A landscape with many peaks, sampled at points; each row gives a point and its height.
A climber steps from a point to the highest of its 2 nearest points, and stops where none of them is higher. Distance is the straight distance between rows; heights are no part of it.
pur height 471: [109 114  99 122  69 113  84 127 111 146 128 145  78 153 135 111  94 107
 100 116 156 146 148 140 154 146  94 135 150 144 135 123 197  68 130 155
 167 146 157 115 129 169 144 155 136  94 129 167 139 129 166 175 167 121
 137 113 143 125 134 137 156 138 123 134 147 145  90 104]
zusi height 176: [ 80 141 180 132 129 154 148 134 119 144 124 132 146 147 160 134 135 111
 124 175 128 127 128 174 124 127 161 122 160 125 154 115 103 124 122 156
 167 152 133 103 121  99 112 147 137 133 172 131 111 111 132 137  75 108
 140 118 102 109 105 102 126 139 109 114 116 152  68 109]
defak height 429: [106 126 139 146 166 186 135 108 152  88 145 145  94 122 142  90 176  82
 124 132 177 141 137 153 154  94 150 109  96 121 131  77 106 148 122 138
 114 117 114 194 100 113 138 139 145 150 157 137 101 125  85  86 129 131
 114 125 107  80  86 111 166 163 104 157  95 123 150 160]
Vug height 329: [117 121 156 158 100  83 144 137 110 195 123 131 131 115 119 106 111 115
 168 139 123 115 100 145 126  86 150 124 118 127 119 154 139 149 131 139
 127 169 140  98 112 179 109 121 128 107 155 124 114 142 147 150  96 122
 133 154 138 113 146 145 153  92 139 110 155 176 108  77]
nidu height 419: [198 150 158 140 132 101 163 147 172 193 136 131 145 106 120 120 120 141
 107 128 110 143  97 133  98 128 168 152 135 142 141 140  57 177 117 124
 103 140 146  71 132  93 113 149 166 111 153 133  83 108 105 127 106 164
 115 161 121 142 163  84 136  97 139  99 117 171 156 127]
dedi height 357: [113 122  83 147  98 174 129 158 150 155 143 136 149 104 121 107 121  81
 132 140 110 103 121 174 148 123 159 102 137 105 155  84 135 146 158 143
 136 148 156 104 137 133 144 156 168  90 193 154 127 163 143 114 103 136
  90 170 129  67 101  98 139 113 107 110 137 158  95 110]
kupu height 154: [100 123 163 152 161 184 152 151 139 140 112 122 139 121 130 158 141  96
 116 174 143 158 116 179 139 131 184 104 159 104 165 118 109 170 132 167
 127 117 117 116  95  81 111 131 172 123 195 133 129 105 133 107  69 133
 124 121  99 116 102  86 121 136 111 135  84 160 106 113]
puner height 271: [116 133 158 143 129 138 144 117 132 203 159 157 162 128 153 120 102 131
 109 151  89 159 113 149 111 153 138 136 166 132 143 141  86 117 128 149
 142 191 137 106 152 156 145 167 145 122 153 149 101 147 149 123 108 181
 130 146  84 114 149 102 115 103  88 131 153 138  96  95]
bibu height 520: [105 100 149 133 127 129 154 125 136  99  90 158 154 168 130 149 134 139
  87 160 119 161 151 114 140 144 117 155 147 110 168 115 107 124 159 118
 116  67 161 125 130  79 143 162 136 149 152 144 142 107 135 117 142 151
  62 115 127 178 112 115  82 137 135  83 121 146 118 135]
nipi height 579: [136 148  92 120 145 170 105 122 140  87  99 138 117 139 156 121 120 115
  63  98 191 127 133 150 135 149  98 141 135  92 148 100 118 101 114 103
 141  97 124 124 143 121 141 119 164 116 150 110 166 125 116 115 173 106
 102  89  90 138 116 147 111 153 132 159 137  98 138 143]
Baki height 516: [125 148 108 118 142 124 131 121  85 119 107 135 173 170 154 149 136 125
  99 122 134 138 144 130  84 158 101 160 154 147 155 142 156  94 104 134
 193 131 125 127 160 108 143 118 123 116 108 129 132 153 128 142 129 124
 128  97  85 161 166 145 121 130 126 130 150 102 115 133]
Detis height 412: [136 143 120  92 156 131  90 129  91  65 118 152  95 170 146 128 149 156
 136 139 170 132 108 113 124 129  96 172 101 125 101 179 183 107 104 126
 153 111 100 124 105 123 139 104  86 124  85  97 137 136 166 138 135  84
 149 108 128 150 162 207 129 152 117 155 146 110 134 144]
Pina height 228: [126 113 173 108 100  85 133 137 112 158 124 115 165 116 160 114 118 140
 121 115 124  94 163 113  68 102 147 155 127 141 138 131 113 122 114  94
 171 194 170  77 147 141 141 138 119 127 155 106  98 158 148 173 115  96
 129 126 132 147 137 109 156  98 120 121 126 136 112 124]
Lizak height 630: [152 101  90 133 138 152 109 104 166 106  83 138 123 129 104 153 106 123
  98 113 152 137 127 140 164 142 118 134 126  66 131 104 129 124 148  79
  91  72 113 140 150 145 137 124 146 110 156 127 180 124 123  86 188 139
  74 125 122 154 107 143  97 133 125 136 149 117 167 129]
tada height 245: [ 99  88 135 147 112  82  94 113  79 154 132  93 106 141  96 139  69 117
 125 126  79 118 139 126 129 167  94 102 165 134 122 161 180 120 162 173
 157 163 120 118 132 163 135 143  98 120  99 162 155 133 158 165 153 143
 198 131 135 121 111 139 147 146 125 122 154 141  66  88]
remu height 601: [124 113  88 120 147 156 137 118 123  76 117 140 145 140  93 131 144 144
 193 154 154 131 119 114 145 115 119 141 119 132 133 153 139 121 129 119
 105  75  90 173 101  85 112 102 136 140  88 122 150 123 124  86  99  95
 105 129 147 130 111 102  96 119 156 112 114 118 129 164]
peri height 481: [115 114 127 132 113 148 126 119 161  97  86 126 134 158 116 143  85 152
  96 148 106 138 159 118 150 163 116 139 158 112 162 133  79 104 160  97
 144 101 124  94 151  87 132 159 146 128 134 162 177 124 123 123 148 130
 136  99 147 159 110 103  78 122 130  98 119 131  90 113]
ririp height 284: [131 110 122 117  95  67 160  85  88 155 130 148 166 124 132 115 144 143
 171  90 112 117 121  91  54 100 100 143  96 130 130  91 162 135 148 119
 140 156 163 135 132 151 147 120 126 138 141 116  73 170 137 107 122 153
 111 163 144 152 195 130 182 106 146 107 165 137 147  64]
vonim height 521: [ 98 145 121 126 119 150 106 146  99 120 120 135 118 149 103 114 126 110
 183 163 117 143 116 147 142 120 126 108 154 110 111 152 188  93 151 155
 158 120  77 148  97 129 114 103  82 121  96 156 131 127 147 122  98  96
 135 128 129 107 141 152 111 118 127 121 139 132  88 102]
papo height 673: [121 121  75 132 117 158 109 119 142 101 111 152 133 149  85 146 100 122
 158 117 131 143 130 133 160 133  98 126 130  94 128 120 169  97 161  96
 100  74  83 164 163 178 137 136 134  94 124 140 180 114 127 108 166 149
  89 117 145 132 118 142  94 112 139 146 156  98 119 106]
novug height 443: [128  96  74 141 157 153 123 139 114 107 127  81 161  93  90 164 110  97
 166 116 120 108 110 161 145 141 139  71 130 122 132 124 167 151 121 148
 109  97 108 161  99 115 112  98 161 109 125 133 187 114 110 112 108 134
 132 135 156  93 102 100 135 133 179 125 111 131 113 106]
vugom height 611: [140 169 165  97 114  93 134 129 106 202 101 140 116 158 155 124 132 139
  77 176  77 147 158 132 123 142 116 138 173 106 155 168 122  72 122 143
 190 194 127  98 133 116 129  94  87 121  97 158  75 157 144 145 126 107
 168 111  86 127 148 144 106 141  90  83 145 130 100 163]
bom height 636: [ 95 121 132 126 161 192 142 109 143  84 120 153 152  94 117 125 142 123
 166 161 167 121 123 103 145 107 141 112 132 133 146 137 108 144 105 159
  97 114  86 200  85  95 130 123 139 161 113 120 130 136 107  76  67 114
 127 143 127 123 100  91  91 115 159 128 101 105 107 141]
keve height 82: [160 172 128 123 155 147 135 141 176 102 121 155 136  95 146 133 135 134
  76 114 157 106 106 105 130 126 109 137  88 119 137 127  77 156  79 109
  72 115  67 164 143 155 108 142 145 120 131  96 117 135 125 102 102 146
 124 133 108 143 106 158 105 111  99 174 131  85 162 163]
Filom height 594: [145 121 112 126 139 105 134 122 128  79 124  95 171 130 123 125 130 155
 145 105 110  93 159 105 105 110 124 141 109 143 113 120 137 138 119  84
 137 118 129 129 139 106 103 117 129 149  95 118 162 143 124 139 133 111
 132 139 146 146 128 137 136 113 163 112 135 104 129 141]
kotid height 308: [110  76  94 138 136 177 128  80 136  91 146 106 130  91  89 157  96 114
 114  79 128 100 118 138 137 174 119  73 140 125 106  97 115 119 138 128
  89  95 108 187 143 134 172 123 135 153 127 144 202  99  96  91 184 151
 130 125 137 133 109 107  88 188 154 161 121 115 128 110]
bika height 564: [132  91 109 128 148 133 142 108 143  71 105 141 143 131  94 157 141 139
 131 149 135 152 129 104 156 134 123 146 123 120 134 133 108 137 148 103
  83  63 136 158  98  55 118 125 138 153 128 138 161 101 121  88 142 130
  85 142 152 162 103  87  99 137 145  92 107 147 154 180]
sop height 385: [136 144 110 106 158 113 105 108 125  75 117 133 141 133 160 125 149 159
 105 107 159 105 114 101 115 143  75 142  88 118  99 140 154 116  96  98
 122 122 125 155 148 171 135 115  87 143 100  80 145 154 142 143 150 110
 137 106 125 143 134 202 136 148 110 167 155  81 163 140]
sokes height 302: [165 177 139 108 104  82 140 137  91 141 124 120 134 127 113 122 154 162
 181 127  75 111 128  93 101  55 121 138 102 125  84 129 157 153 121  98
 175 143 110 112 122 106  90  68 106 134  78 127  76 166 146 128  91  92
 164 166 154 116 173 162 157 101 158  91 139 107 153 137]
Fazum height 464: [129  99 171 158 122  96 165 151 126 213 128 116 152 110 124 163 107 120
 102 141  89 145  95 145 107 141 168 145 171 135 149 169 117 163 132 138
 112 130 165  75 130 102 122 149 158 103 168 138 129  95 132 147 117 155
 123 143 107 142 132  77 125 102 138 110 124 171 100 100]
dig height 345: [144 104 137 141 115 108 146 111 189 134 101 153 137  91 108 108 151 124
 131 109 141  97 122 132 129 104 151 122 115  91 118  70 107 175 165 130
  65  84 143 151 110 155 127 151 157 146 173 136 109 118 109  79 131 184
  59 188 132 161 136 133 114 119 131 113 123 160 155 112]
bur height 384: [121 158 120 132 169 143  92 163 107 179 131 125 140 142 102 145  91 106
 131 144 135 115 127 162 152 130 141 105 123  87 130 164 127 112 131 155
 131 133  60  90 130 179  91 128 156  64 141 122 174 142 146 135 109  99
 159 101 115  99 129 158 100  97 132 151 155 108 145  94]
rekin height 531: [138 131  56 130 130 159  97 141 116 114 107 118 100 152 109 155  88  97
  89 106 151 140 122 174 161 155 115 115 148 124 145 117 154  93 131 135
 157  99 119 108 147 116 120 126 176  90 132 149 183 121 137 127 161 112
 129 111 117 139 127 125 129 133 144 145 123 118 137 114]
nudu height 512: [126 133 166 144 130  89 143 141  97 252 148 126 119 148 130 163 104 113
  94 155  69 146 119 146 123 152 137 130 201 139 158 189 103 105 129 147
 139 164 136  59 133 121 121 135 144  86 146 168 117 105 123 163 129 118
 151 105  67 114 128  89  98 122 117 104 131 149  99 136]
naf height 313: [105 111 133 136  94  84 159 102 138 141 125 151 167 122 134 101 154 143
 161 105 114 120 134 119 104  92 122 138 108 125 123  76 134 138 158 118
  98 120 169 149 118 160 134 159 120 156 133 127 106 142 119 108 139 174
  65 160 165 161 149 132 141 105 146 107 131 132 138 104]
Zekap height 442: [136 134 110 120 124 146 112 118 147 115 136  77 135 125 124 127  70 134
 124 117  96  94 144 135 120 171 130  98 159 136 128 142  84 120 146 115
 166 131 118  98 151 102 114 143 141 133 120 160 176 117  97 138 144 120
 181 110 123 117 110  98 117 123 144 128 114 115 109 109]
takol height 634: [135 134 111 136 128 132 120 127 155  99 102 136 150 123 110 126 118 134
 169 124 139  93 133 111 136  79 131 126  97  88 119 124 144 127 145  76
 114 104  93 155 150 157 116 125 124 115 134  93 156 126 105 128 121 126
 103 125 145 145 115 150  90  88 159 142 157 102 120 111]
Pori height 572: [160 100 123 145 129  45 143 125 117 169 126 130 153 137 131 138 111 163
 108 112  88 166 138  86 115 134 101 178 120 170 138 178 125 143 121 109
 121 125 172 118 171 152 133 136 123 128 111 125 113 134 140 134 162 166
 116 130 138 181 144 120 149 100 127 110 144 129 151 155]
Tebeg height 393: [139 111  83 161 111 145 138 132 157 148 104  98 178  88 114 116 103  90
 132 115 110  94 136 143 127 107 157  85 124  96 150  80 145 139 166 105
 129 134 143 102 158 137 137 132 175 101 170 157 148 160  96 125 122 143
 102 166 147  97 117 101 124  94 143 108 143 121 118  78]
nisug height 514: [139 136 102  94 121 137 162 151 110 107 112 134 162 103 126 115 190 119
 172  75 136 113 138 129  66  55 135 148 100 103 123  75 159 162 138  67
 124  97 151 132 110 118 125 108 142 120 138 124 115 133 103 117 101  83
  46 151 126 125 135 134 141 119 163 112 115  80 154 138]
Faf height 397: [124 117 148 140 150 174 112  96 184  83 135 128  73  93 120 117 118 113
 115 125 170 127 132 140 177 118 161  97 106 125 101  83  75 139 122 137
  90 115  97 176 114 133 132 111 128 155 145 113 137 110 102  90 165 134
 113 129 122  99  89 135 111 172 108 163 114 142 164 164]
Rike height 353: [154 154  97 151 108 100  77 115 130 184 116 123 102 119  93  88 116 132
 187 131  99 162 149  98 134  71 114 134  91  98 104 166 160 126 172 127
 144 156 129 110 147 218 118 101  90  99 110 115 111 142 131 150 145 152
 155 140 161  91 132 168 131  71 131 154 164 122 151 116]
siku height 470: [127 152  85  94  95 140 153 146 128 100 130 158 153  97 154  86 181 118
 124 100 128  92 135 118 102  87 106 141  93 112 119  54 128 147 137  94
 136 132 163 163 139 145 145 118 115 126 123 146  66 157 111 128 104  97
  66 158 122  93 120 140 160 108 121 130 125  59 157 172]
zosi height 476: [145 140 119 120 161 138 131 141 104 112 140 153  99 188 147 154 144 141
  82 126 171 168 118 135 131 151 110 167 132 165 151 160 136 107  92 124
 141 109 126 128 156 101 137 132 149 117 106 104 136 101 137 140 152 135
 157  81  87 176 147 135 134 162 109 150 126 126 153 148]
zame height 466: [105 114 157 118 148 129 133  95 155  80 144 151 135  94 153 111 130 159
 127 119 161  94  97  82 117 137 121 115 100 132  98 128  82 125 102 149
  68 128  91 180 119 146 152 149  81 165 103  84 137 114 116 116 128 178
 148 131 129 164 126 167  76 141 106 151 126 107 140 117]
tem height 530: [128 137 138  93 101  96 101 127 129  84 125 126 113 145 126 114 159 171
 167 139  97 135 134  85 130 108  98 149  88 132  74 132 170 124 146  94
 125 136 129 145 123 156 127 103  44 160  73 123  92 165 154 145 125 114
 124 148 181 118 157 188 143 118 105 148 126  95 137 146]
ris height 529: [139 162 164 119 158 136 159 144 163 148 178 130 120 135 151 131 122 154
 108 137 118 168  94 101 109 157 145 140 143 141 129 148  62 152  91 123
 103 143 106 135 141 107 142 164 128 149 117 118  98 100 120 120 117 178
 154 122  95 155 143 107 113 124  96 163 122 128 138 146]
Fulif height 431: [177 107  80 155 107 135 151 108 140 146 136 108 179  86 111 127 131  85
 141  85 120  94 116 139 116 121 136  93 112 148 131  81 132 138 114 122
 107 122 130 120 132 118 125 125 184 107 142 147 112 134  76 112 126 181
  98 188 144 100 157 100 152 117 168  97 147 120 136  92]
Lapa height 318: [ 99 119 121 142 103 136 119 181 120 196 136 114 112 117 128 123 110  76
 116 152 124 110 117 181 162 135 154 114 151 120 156 127 124 147 158 159
 128 148 159  63 113 128 126 127 152  72 187 154 143 142 157 151 118  99
 130 134 131  72  92 107 148 114 108 108 122 167  96 108]
Mufif height 496: [120 135 172 141 161 132 137 103 154 107 173 123 105 123 147 121 126 139
 131 123 162 144  92 137 117 148 167 133 112 157  98 147  87 146  98 148
  84 123 110 147 126 131 136 145 116 158 128  83 130  82 127 128 147 166
 152 129  98 154 121 121 132 154  95 173 122 148 155 124]
nub height 505: [127  89 155 137 117 113 117 128 135 104 126 118  77 143 114 149 118 125
  94 124 146 161 132 144 166 146 140 153 138 157 123 132 133 118 131 129
 119  90 163 105  96  92 121 134 133 141 165 132 147  91 146 132 164  98
 110 107 139 162 108 104 144 149 135 111  92 176 127 141]
Boser height 498: [107 104 148 113  97  98  98 111 134  70 145 141  78 169 118 105 158 156
 164 142 125 158 137 107 173 132  91 155 101 155  79 137 165  88 143 134
 107 113 125 134 100 155 148 120  55 148  77 115 128 110 154 131 159 134
 105 133 176 126 131 168 125 124 132 127 124 126 130 149]
Muve height 554: [135 124 109 105 119 112 143 127  99  89 124 117 158 133  92 134 177 145
 216  93 106 135 151 104  92  70 129 147 101 141  98 106 188 142 145  63
 116  87 135 138 123  98  97  86 121 143 100 125 151 119 129 134 123  99
  82 148 158 134 139 123 135 118 183 109 115  91 138 149]
vig height 283: [ 87  95  88 143 120 147 115 110 108  67 148  98 115 116  95 141  95 114
 157 107 101 100 127 135 150 181 109  69 145 164  98 100 150 111 149 180
 121 135 112 170 137 139 151 123 110 155  96 142 183 116 114 135 146 132
 175 124 166 120 111 114 113 186 153 139 125 135 103  95]
beros height 409: [126 153 132 102 138 133  91 122 147 126 165  98  96 116 108  98  92 141
 152 139  97 102 139 123 160 168 137  77 138 163  82 174  58 113 138 159
 139 164  81 117 133 127 109 142 105 153  91 138 147 117 128 137 136 113
 217 119 134  95 103 119  99 136 116 120 128 112 130 125]
Miruz height 102: [169 148 134 128 179 163 156 125 154 110 114 126 153 104 153 139 150 131
  75  99 168 112 103 123  74 135 151 139 121  97 156 141  81 170  87  95
  85  89 109 144 137 109 126 118 166 121 149 103 135  96 101  99 117 156
 100 129  79 174 127 128 108 139 125 155 124 116 178 151]
semik height 414: [133 137  92 130 171 164 104 159  93 149 156  98 128 103  79 163  95  90
 178 134 122 101 113 174 154 127 140  56 106 111 118 142 137 130 116 163
 103 117  67 142 106 153  95 113 161  78 118 125 177 128 122 113  92 114
 153 131 134  76 109 127 106 106 147 147 131 108 140 101]
ruzel height 480: [128 108  55 138 141 151 105 157  97 119 115  70 106 111 107 167 118  86
 118 109 131 107 116 193 151 165 133  84 145 102 162 107 178 159 118 153
 143 119 123 110 111 102 127  97 172  87 149 130 189 111 137 121 125 113
 136  89 154  97  91 109 154 164 160 134  88 155 115 107]
dolu height 562: [103 114 181 116  95  96 130 113  88 202 134 138  82 153 140 123 122 107
  95 158 113 137 146 145 140 134 125 127 177 161 135 174 126  90 121 169
 180 180 154  89  97 113 112 127 110 108 129 165  85 126 153 180 127  95
 163 113 104 118 131 109 132 137  93  92 135 162  76 133]
paka height 432: [118 114 103 133  73 112  77 134 125 120 120 116  68 137 100  99 101 118
 157 124 120 136 154 135 151 120 104 120 141 105  97 109 210  90 174 130
 141 139 144 117 144 208 149 154  95  93 124 143 165 134 130 166 154 123
 128 106 189  94 118 147 130 132 140 138 154 158  98  98]
lipo height 560: [184 187 131 102 149 119 138 165 112 181 145 124 110 173 135 157 120 149
 102 160  75 150 140 117 116 173 117 136 167 145 170 183  97 106  96 131
 165 155 117  95 162  82 131 127 117 133  91 138  93 127 129 158 127 123
 179  71  71 131 135 124  98 133 123 117 124 118 117 180]
zevo height 327: [159 171 134 143 107  78 114 109 137 158 118 117 119 132  91  98 128 164
 184 130  83 108 135  79 133  71 112 127  84 127 105 138 125 144 142 109
 135 167 103 120 138 163  97  92 101 128 107 112  94 158 134 135 110 145
 176 150 183 120 153 170 130  79 154 116 166 122 134 112]
denos height 591: [ 83 113 158 140 141 123 136 124 102 119 141 125 101 136 114 140 126 127
 156 168 111 155 122 123 154 149 145 117 159 188 128 158 136 111 131 178
 133 121 144 144  95  68 100 130 118 157 105 145 126 106 149 124 103 100
 165 122 142 127 125  60 128 139 144  79  93 160  93 127]
Tupu height 513: [111 141 124  99  82 134  93 116 109 157 113 158 103 147 167  99 121 112
  91 139 162 128 170 142 130 138 114 131 161 132 149 132 157  65 128 155
 200 196 157 105 146 133 151 146 113 107 126 149  85 159 157 169 144 113
 168 114 113 108 145 133 156 135  88 132 163 142  89 113]
keger height 559: [157 136 133 117 133 126 132 158 146 118 119 123  98 136 152 130 147 141
  64 121 150 141 150 121 143 142 131 175 116 134 146 103 108 131 125  90
 138 107 191  94 132  79 134 125 134 141 147 108 104 141 120 145 148  96
  98 111 116 153 128 118 146 155 104 108  90 135 153 178]
viso height 380: [186 137 156 134 128 116 165 134 210 142  98 148 135  88 119 118 143 152
 105 117 135 113 113 112 121 127 149 150 119 113 138 100  55 199 131 127
  75 109 122 119 126 115 114 143 169 134 165 134  74 120 108 101 110 179
  99 177 132 159 149 116 128 115 123 119 118 155 161 146]
Bal height 264: [106  83 127 150 123 105 114 124 104 123 157  84 136 108  93 151  76 127
 162 116  61  89 119 122 118 166 129  77 142 153  94 133 153 155 169 169
 122 156 116 139 144 151 129 138 108 136  94 132 175 111 124 161 140 161
 199 141 156 114 106 118 124 146 154 128 141 157  84  79]
Rebu height 491: [ 97 166 101  99 115 163 109 123 115  79 134 123 122 130 131  87 156  98
 168 147 141 131 152 165 133 110 129  97 136 140 122 106 154 103 143 129
 184 151 108 164 113 103 119 110  97 150 100 170  98 143 124 115  95  81
 122 134 137  83 129 126 148 121 120 123 130 109 102 135]
tobe height 300: [103 148 160 134 119 105 115 110 123 172 120 135 157 126 145 100  98 131
 138 163  94 118 125 128 118 115 131 118 140 110 126 153 119 102 133 140
 161 187 116 120 132 164 117 133 109 124 122 143 118 165 147 134 109 135
 154 130 123 104 138 154 120  97  99 120 172 140  88  67]
pigif height 127: [167 129 119 142 180 186 147 127 147 113 114 101 164  86 132 152 144  93
 113 116 155 139 123 148 116 124 177 110 132 115 149 131 102 164 101 126
 136 114 131 130  99  76 119 114 173 119 161 137 132 114  88 113  95 136
  99 138  97 123 127  81 131 130 141 127  93 143 158 132]
nivo height 362: [131 110 141 137 144 158 139  67 163 113 176 112 108  72 141 122 136 130
  96  87 161  97 117 111 113 131 137  90 112 133  96  96  53 144 118 129
  73 104 129 186 117 108 155 116 109 189 113 134 141  88  82  91 175 180
 129 129 100 126 120 124 107 183 138 158 117 108 169 169]
berab height 201: [ 93 114 201 103 104 122 147 154 116 141 108 122 155 145 163 136 151 130
 115 148 137 123 172 140  96 105 165 160 149 136 149 112 100 127 123 111
 170 166 166  70 113 101 120 137 127 131 176 112  94 134 142 165  77  62
 107 117 121 145 120 112 136 130 123  96 100 150  87 149]
Kuva height 679: [ 96 126 168 148 175 178 170 118 133 110 151 143 137 103 133 132 165 116
 169 142 160 153 116 120 102 117 163 104 136 152 126 132  93 160 100 175
 111 133 126 192  88  66 132 132 149 185 130 126 107 108  93  99  79 154
 141 137 102 118 123  47 144 155 133 128  87 137 133 125]
bif height 632: [118 114 177 154 161 158 146 132 116 141 166 126  93 141 125 166 128 119
 147 147 121 176 110 120 117 161 160 119 160 161 144 159 118 133 127 152
 137 123 145 147  96  48 142 147 147 159 128 126 112  79 110 129 107 132
 166  95  99 124 128  33 161 153 144 130  66 176 115 126]
gak height 444: [151 133  94 105 142 141 105 137  81  72 136 134  70 181 143 142 154 164
 109 116 153 131 141 115 147 137  86 172 114 174 135 155 156  93  97 108
 156 100 133 110 121  91 121 118 145 149  77 111 145 116 156 145 147  92
 152 104 126 166 130 138 126 175 140 123 111 136 147 179]
supid height 474: [197 127  71 148 138 120 110 125 146 147 140  97 143 104  97 133 101 104
 136 100 116 123 114 161 149 116 162  97  99 147 113 117 122 132 122 129
  99 113 126  95 150 149 110 114 181  70 127 111 144 135  98 123 143 159
 127 171 132 112 142 122 151  88 150 125 142 106 180 135]
lapu height 524: [182 120  71 146 123  68 112 120 154 165 129 111 138 129 123 122 122 148
 110  98  91 141 134 114 136 119 121 152  97 165 125 126 129 122 129 111
 107 121 162 109 186 184 144 116 144 109 102 101 128 146 115 121 178 168
 119 156 148 138 140 129 178 100 135 135 151 106 194 162]
refu height 360: [129 138 124 150 144 111 110 155  96 189 126 131 153 132 130 132 112 112
 145 136 142 131  85 153 119 108 145 140 129 115 124 174 181 137 118 151
 135 143 106 101 129 194 111 125 124  66 141 104 138 143 145 143 116 113
 131 120 105 129 154 174 144  98 126 152 159 126 148  92]
viba height 553: [ 62 124 156 142 128 115 127 154  84 173 133 126  98 141 101 142 129 112
 166 183  98 146 102 155 167 120 121 116 163 137 143 172 162 117 145 182
 131 121 107 122  74 109  91  99 114 113 114 165 140 105 172 123  98  88
 146 118 132 100 115 114 114 121 130  87 119 160  84 112]
gebiz height 341: [171 140 143 118 129 141 159 103 197 119 148 121 118  68 137 138 152 147
  84  99 135 100 105  90 117 132 135 116 104 136 120  95  49 180 105 119
  61 101 121 158 118  95 125 132 135 175 122 139 101 103  86  97 144 196
 122 162 118 130 123 119 120 148 121 146 106 138 179 192]
Virop height 568: [131 147 148  74  77 113 143 157 100 104 120 137 129 136 172 122 167 163
 120 145 102 144 159  83 112 108  95 146 117 131 101 107 154 121 137  93
 153 157 165 134 123 136 138 114  68 152 102 143  45 193 169 152 103  72
 114 147 155 110 157 161 165 134  72 128 114  94 138 157]
sos height 614: [103 144 161  92 100 127 140 160 123  88 126 133 119 149 187 113 172 167
  94 127 138 133 179 103 130 131  87 162 119 137 135  77 122 123 121  91
 140 134 181 114 128 123 141 148 105 160 132 122  80 168 143 156 127  77
 109 117 138 136 121 145 148 141 100 115  96  96 130 170]
giv height 392: [133 110  93 141 116  97  80 135  84 165 135 135 113 123 118 118 108  99
 164 127 135 130 121 148 123 128 130 132 124 106 108 160 238 119 149 159
 152 164 138  97 137 214 145 130  91  71 146 112 138 139 142 174 152 113
 136 118 127  91 139 173 168 122 130 164 161 153 135  92]
Ruf height 616: [144 113 163 123 126  57 154 125 106 172 109 126 146 157 152 140 116 177
  96 152  93 161 132  65  99 137  99 181 141 132 150 206 123 122  90 110
 152 152 137 102 146 142 131 136  91 140  92 108 101 147 150 128 133 140
 155 107 122 167 153 149 120 104 100 119 145 125 119 142]
Gobep height 251: [ 94 153 140 125 135 167 106 148 124 129 129 177  93 156 163 119 136  97
 105 152 208 161 113 176 150 130 148 135 137 105 145 112 162  96 121 176
 150 152 108 117 125 141 135 158 155  94 164 110 123 112 151 141 119 107
 152  89  98 112 132 161 160 136 101 172 128 128 116 101]
tumo height 551: [104 133 107 109 118 109 126 117  92 107 106 126 184 161 146 130 138 142
 141 123 120 134 158 100  75 107  88 154 124 102 142 113 175 111 140 103
 174 121 140 145 149 128 140 112 108 129 105 125 120 178 136 133 143 115
  97 119 129 157 160 156 134 104 130 125 154  87 127 109]
faz height 333: [ 95 101 112 154 125 180 147  81 124 103 178 123 117 110 142 129 135  97
 102  85 165 108 125 146 122 152 120  70 135 127 111  90 104 112 131 141
 109 100 140 191 133 117 163 140 116 176 147 145 153 104  88  88 188 176
 121 107  97 122 111 124 127 196 130 149 117  99 136 127]
rinok height 66: [154 158 166 138 136 131 121 148 166  76 108 137 133 100 150 117 149 161
 110 124 147  78 113  85 139 108 129 146  63  99 110 133  87 161  85  86
  78 112 102 141 122 156  97 119 124 162 136  81 132 122 130 119 100  97
 123 131 164 142 102 175 103 124 123 157 117 119 149 163]
zabov height 280: [ 99 136 129 134 112 142  95 178 125 165 128 143  74 131 132 116 103  95
 115 143 179 144 114 185 178 140 141 123 142 105 145 127 157 117 143 170
 130 140 133  76 111 174 126 148 143  61 179 121 159 111 158 156 137  89
 137  99 133  91 107 161 137 139 113 156 112 160 106  98]
Miro height 465: [108  97 138 128 130 117 108  83 141  66 147 130 115 128 124 115 129 145
 141 115 144 106 133 115 157 147 106 110 100 151  67 104 118  99 130 130
  87 109 114 165 133 167 165 113  82 169  87  86 172 112 116 125 171 143
 125 120 177 139 115 163  87 155 146 153 150 130 150 147]
Kosid height 47: [138 122 194 128 117  95 133 143 172 107 128 125 110 131 142 121 154 179
 115 137 142 135 126 100 152 118 145 177  91 131 102 141  88 160 106 103
  75  97 155 108 109 141 104 132 103 173 131  87 125 118 147 134 142 121
 103 153 163 165 121 157 128 142 110 122 111 150 152 175]
bilo height 461: [113 143  85 126 137 184 135 138 125  87 144 165  97 157 134  95 183  86
 157 138 165 167 142 159 157 115 134 113 124 140 139  83 150 118 137 144
 160 119 129 197 110  96 145 137 136 142 123 166  83 133  98  96 117 124
  96 131 120  91 115 113 160 136 117 131 112 103 115 156]
numer height 570: [160 163 146 114 140 110 164 161 137 173 143 142 159 165 161 146 121 163
  89 144  98 172 114  91  96 169 107 170 159 132 183 154  89 128  96 109
 136 142 159 130 182 128 166 150 109 144 113 114  83 131 128 150 117 166
 125  92  88 156 144 124 104 120  91 131 133 114 129 158]
Kinus height 256: [136 138 171 105 120  62 167 110 105 138 109 119 180 125 144 123 141 166
 138  83 110  87 131  80  44 108 114 153 111 134 124 103 117 152 109  92
 143 180 133 104 143 125 120 125 137 149 138  98  91 145 137 133 103 131
 144 123 135 164 175 139 158 108 151 112 138 118 130  78]

For each start below, name the point where the climber stops.
keve: vugom
beros: Kuva
zabov: Ruf
Kinus: vugom
Faf: Kuva
bur: papo
tobe: vugom
